Points on a hilly landscape, in no order, each with its height.
From any point a ball rolls to the lowest of the 3 points nearest to it. It stops when none of these is lower. Distance is the straight distance between rows; heights are no part of it.
<893> height 652: [-36  15   0 -14  -2   8  18 -23  22]
<418> height 61: [-22  16  17  -4  13 -13 -11 -14  -1]
<824> height 68: [ 24 -23   3  17 -23 -15  -6  12  -9]
<789> height 163: [ 30  -3   2   4  16   5 -13  38 -17]
<667> height 657: [-23  10  10 -17  -4   1 -25 -13  32]
<546> height 458: [  0   3  -1 -19  18  22  18  50  16]
<521> height 409: [-20  12   7  -2   9 -14  11 -29  -3]
<820> height 63: [ 18 -15   1  18 -17 -24  -1   1 -11]
<117> height 558: [-24  17   4 -11   1  -6  13 -25   3]
<567> height 84: [ 10 -36   0  18 -45 -24  -2   7 -14]
<688> height 293: [-13  14 -14 -14  -2  36  29 -25  -1]
<654> height 66: [ -5   8 -16 -11   1  39  25 -22 -12]
<331> height 395: [13  1 -1  5 15 22  0 47 17]
<204> height 654: [-24  10   3   0   4  -6 -13 -17  24]
<60> height 92: [ 21 -16 -10  25 -12  -6 -16  21   8]
<428> height 641: [-26  14  17 -36  -7   0 -21 -19  25]
<93> height 665: [-34  17   5 -35 -14   7   4 -24  28]
<281> height 233: [ 21  -5 -14  23   0  18 -11  45  19]
<430> height 290: [  8  -2  -3  17  11   3 -18  23  10]
<529> height 694: [-12  13   5   3  13   0 -30   4  24]
<661> height 208: [ 19   0   6  10  20   7 -21  22  -1]
<233> height 550: [-15   7   9   0  16  -9  -6 -15  11]
<466> height 155: [  5  -2   5  -4   5 -24   9 -22 -24]
<271> height 52: [ 12 -10  -9  22 -13 -18   1   0   5]
<823> height 434: [-27  21 -10 -38 -23  34  11 -29  28]
<458> height 614: [ -7   8  13  -7  17  15 -30  14  11]
<277> height 184: [ 33 -14   1  13  -8   2 -10  44 -17]
<674> height 87: [ 23  -9   9  12  13 -13 -17  17 -18]
<572> height 496: [ -1   5   0  -6  20  20 -10  36  12]
<388> height 226: [ -7   2 -11  -8  -9   2  30 -29 -16]
<733> height 273: [ -1   9  22  -7  17 -20  -2 -24 -17]
<52> height 613: [-27  16  23 -22  -2  -5  -5 -23  15]
<488> height 671: [-24   7 -20  -6 -11   3  17 -17  26]
<786> height 132: [ 24  -6  11   2  27   3 -17  24 -29]
<412> height 83: [  4  -7  -7  21   6 -15 -10   0  -2]
<125> height 186: [ 31 -29  11   1 -15   1 -13  34 -31]
<81> height 203: [ -3   6 -19  -2  -7  11  30 -24  -8]
<14> height 161: [  6  -3  -8 -10  -9  -7  36 -20 -28]
<184> height 72: [ 13 -12 -15  31 -16  -9  -9   8  10]
<203> height 340: [ 13   9 -10  -8  -2  41  30 -21 -24]
<195> height 729: [ -7  13  12 -16  21  23 -34  25  17]
<658> height 438: [22  1  2 -8  5 13 29 52 -9]
<223> height 432: [19 -3 -3 -6 18 22 13 48 -6]
<375> height 319: [  7   1  -5  13   4  20 -17  40  27]
<720> height 67: [ -8  -2  -3  -2  -3 -16  25 -19 -17]
<535> height 544: [-23  17   6 -11   5  -9   6 -22  12]
<727> height 60: [-12  15  13 -18  11  -1  30 -35 -19]
<566> height 77: [  9 -31 -10  -6 -27  -2  32 -17 -28]
<878> height 47: [  9 -19  -5   0 -23 -28  17 -12 -20]
<838> height 730: [-17   9  13 -14   9   2 -41   8  23]
<239> height 658: [-35  11  -7 -11  -9   5  -1 -14  28]
<802> height 176: [ 30  -5  -4  16   0   7 -18  36   1]
<623> height 403: [-26  14 -11 -24 -10  33  17 -22  15]
<577> height 154: [ 14 -12 -15  33  -8   4 -17  28  21]
<197> height 136: [ -6  -8  -9  24 -11  -6 -11   6  29]
<351> height 191: [-11   4  -3   1   3 -15  23 -27  -6]
<451> height 59: [ 13 -10  -5  23  -9 -16  -4   9  -5]
<439> height 417: [  5   6  10   2  25   6 -32  17   6]
<320> height 274: [ -6   6 -16 -14  -7  15  33 -24  -9]
<390> height 101: [ 22 -10  11   7  12 -17 -13   0 -32]
<606> height 127: [  2  -5 -17  -5 -18  -3  39 -19 -17]
<583> height 615: [-22   9  -2   3   1  -6  -1 -14  16]
<339> height 70: [ 18 -17   5  15  -9 -27  -8  -2 -20]
<258> height 37: [  3 -21  -7   4 -23 -18  19 -13  -5]
<171> height 82: [ 19 -15   8  15   2 -16 -14   5 -21]
<895> height 73: [ 22 -16   3  12  -4  -9 -14  18 -17]
<45> height 187: [ -4  -3  -8  12  -3 -23   8 -10   8]
<513> height 575: [ -3   6   2   3  21  11 -36  18  17]
<703> height 336: [-12  15  -4 -21  -2  33  27 -23  -7]
<805> height 820: [  0   4   8   8  20 -11 -21   2   0]
<249> height 690: [-23  20  24 -22  14 -11   0 -35   5]
<782> height 179: [  0   9  -2 -14   2   6  32 -31 -24]
<51> height 418: [-10  12  -8 -13   7  25  34 -31 -10]
<787> height 76: [ 10 -29   7   7 -36 -22 -12   7 -19]
<765> height 241: [ 13   1 -10  26   9   3 -15  23  19]
<872> height 175: [ 33 -13   9  -9   8   4   7  48 -33]
<254> height 45: [  2 -15  -9  20 -23 -19   4  -6   3]
<811> height 688: [-21  15  13 -17   6  -3 -27  -7  15]
<490> height 148: [-11   0 -14   8  -4 -11  20 -17  -5]
<259> height 749: [ -9   6   8   7  14  -2 -26   0  15]
<437> height 131: [ 13  -9   3  10   9 -15 -12  -2  -9]

Where does a ball stop that starts at each point below?
<823> => <654>
<388> => <727>
<513> => <258>
<789> => <258>
<893> => <720>
<546> => <258>
<204> => <418>
<320> => <606>
<428> => <720>
<195> => <258>
<488> => <720>
<117> => <720>

Two balls start at each pair of points below. Name the first point that both come to, or write none.
<787> / <412> => <271>
<838> / <667> => none
<93> / <51> => none
